Points, in no order, along strands that fork, close into loops and pass close to each other.
Two points are linked if the straight distance between their rows is under 62.2. Some points are linked to none.
(371): [-23   6  15  17  -3  -9 -42  35  14  52  49 -18  -5  32 -25  -7]
(560): [ 35  -4 -23   4 -32  45   8 -19  18 -46   0  67 -10 -24  33 -35]
(269): [  4  33  43   7  36 -39   9  11  -8 -21  -3 -68  29 -12  11  -4]
(13): [ -3  11   6 -34  20  -1  21   3  18  22   2 -12 -20  -5   3  62]
(345): [ 42 -28 -24 -23 -46  13  18 -21   8  -5 -28  74   3   7   8 -70]
(44): [-19  -2  12   1   3 -10 -39  38   5  69  36  -4  -5  28   8  -7]
(392): [  7  -3  -3 -33  -1  37  26 -46 -16  -6 -60   3 -22  20 -30  41]
(493): [-11  22  -8  -4  50  29  12 -33 -46 -37 -52 -54   7  -2 -14  51]
(277): [ -3   9   2 -38  18  10  28 -19   3   4 -26 -14 -18   4 -19  69]
(534): [-20  19 -27  17  49   8   4  -7 -32 -64 -23 -46  27 -41  46  28]
(387): [  1  31  36  10   8 -19 -13  26  23  25  43 -41  -5   9 -15   4]
(24): [ 20   7 -10  46 -59  35 -10 -22  29 -71  22  39  -7  -3 -23 -53]
(589): [-11  -9 -16  47 -58  17 -10 -20  24 -81  20  27   4   6 -34 -39]
(472): [-23 -10  16   5  33 -18 -42  40 -19  67  38 -12   7  16  11  -2]
(343): [  2 -13 -14 -27  -5  44  20 -47 -23 -21 -61  21 -13  15 -19  30]
(383): [-20 -17   4  -1 -19 -10 -43  37  13  81  20  13  -9  46  -6 -23]
(315): [-36 -14  -9  42 -52  -1 -10 -19  12 -76  12   7  15  13 -30 -30]
(415): [ -6   6  23 -14   4 -14  22 -11  -2 -22 -28 -18  16  -2  34   8]
(363): [  9 -25 -11 -42 -22  10  34 -31   3  -7 -47  43  -5   3   8   8]
(323): [ 23   2   8 -32 -38  -9  20   7  45  48  -1  20 -28  16   5  -1]
(497): [  1   2  24 -29  -8 -14  29 -10  10  -4 -27  -3   3   3  25  13]
(123): [ 54  11  -8  15 -38  44  11 -18  38 -60  16  61 -13 -31  18 -46]
(305): [  5   6  -2 -36   3  27  28 -26   3  15 -32  -4 -28  13 -33  63]
(473): [-33 -10  17  36  31 -29 -49  35 -28  47  62 -35  15  16 -42 -11]
(554): [ -3   1  11  45  74 -45 -35  43 -63  54  48 -44  12 -36   1  -9]
(194): [ -6 -13 -10 -10 -16  22  14 -25  -7 -37 -31  29   4  -6  41  -2]
(128): [-45 -30  20  22  20 -37 -52  32 -26  58  48 -23  20  28 -55 -17]
(204): [ 35 -36 -34 -37 -34  18  29 -27   4  -5 -39  81   3   0  10 -41]
(283): [-27  -8  12  56  48 -44 -45  39 -48  36  67 -48  16 -11 -49 -10]
(113): [  3  32  23  15  62 -40  12  13 -26 -35 -16 -73  37 -36  23   1]
(155): [-19   7 -11 -11  39  20  17 -27 -36 -42 -46 -35  14  -8   3  50]
(398): [-15   2   7   3  53 -19 -29  40 -21  58  46 -21   2 -13  19  21]
(372): [ 25 -34 -30 -46 -28  17  37 -33   2  -4 -50  65  -6   2  -1 -12]
(100): [ -6  30   0  15  71 -35  11  12 -37 -47 -27 -67  41 -48  34   8]
(127): [ 38  -6   2 -37 -49 -12  33   0  42  44 -17  35 -24  15  -1 -12]
(262): [ 11  11  14 -26 -20  -9  10  14  39  43  12   5 -22   8  15  18]
(53): [ -9   3  15  67  64 -50 -44  41 -63  40  60 -53  11 -30 -35 -15]
(569): [ 22 -18 -33  -8 -27  45  13 -24   7 -41 -12  71 -10 -22  30 -15]
(494): [  6  -3  -7   3 -61 -10 -13  20  52  51  26  15 -28  42 -46 -21]
(404): [ 17 -17 -43 -11 -14  58  13 -35   1 -49 -20  69 -16 -20  11   6]
(125): [-23   8 -11  -7  43   3  18 -16 -32 -47 -37 -38  24 -20  27  37]
(119): [-15  28 -30  23  68  -9   2   2 -42 -65 -27 -61  35 -49  43  22]
(237): [-11  -6   1  -4  -2  10  13 -20 -12 -39 -28   2  14  -7  45   4]
(66): [-21   5  13  19 -23 -13 -34  30  30  41  47 -11 -12  35 -41  -5]
(54): [ -8  11   9  45 -32  20 -17 -15   4 -64   7  -6  11   5  16 -38]
(588): [ -1  -8  -9   1 -44  -3 -31  35  35  74  24  25 -25  45 -16 -23]
(235): [ -8   6   6  20  67 -28 -31  45 -36  51  50 -34   9 -33  17  13]
(295): [ 41 -21 -13 -52 -44  -8  45 -15  35  37 -32  51 -21  10  -5 -10]
(231): [ -4  10   6 -31  13  -4  10  16  22  38  16  -6 -18  -3  14  46]
(149): [ 44  12  -3  32 -53  39  -1 -19  39 -63  23  50 -13 -17  -5 -54]
(132): [-11   3   7  10 -43 -15 -20  22  48  38  38  -2 -21  36 -51  -7]
(73): [ -5  18  37   9   7 -20   7  -3  -3 -27 -14 -42  28   4  24 -12]
(289): [  1 -14   1 -39 -11   4  36 -28   3  -7 -45  21  -6   3   8  24]

A fork is a point with three links, a tip a point with one. Leave the first point through the second and follow the links. Name the first fork or tip that comes.
(497); (289) -> (345)
(305); (277) -> (295)
(13); (277) -> (343)
(315); (589) -> (404)
(53); (283) -> (128)
(404); (569) -> (315)
(125); (534) -> (415)

A tip is a point with one link. Name the tips that can be reached along the links from each point below, in the order of the rows.
(204) -> (345), (493), (194)
(589) -> (315), (404)
(371) -> (128)
(231) -> (343), (295)
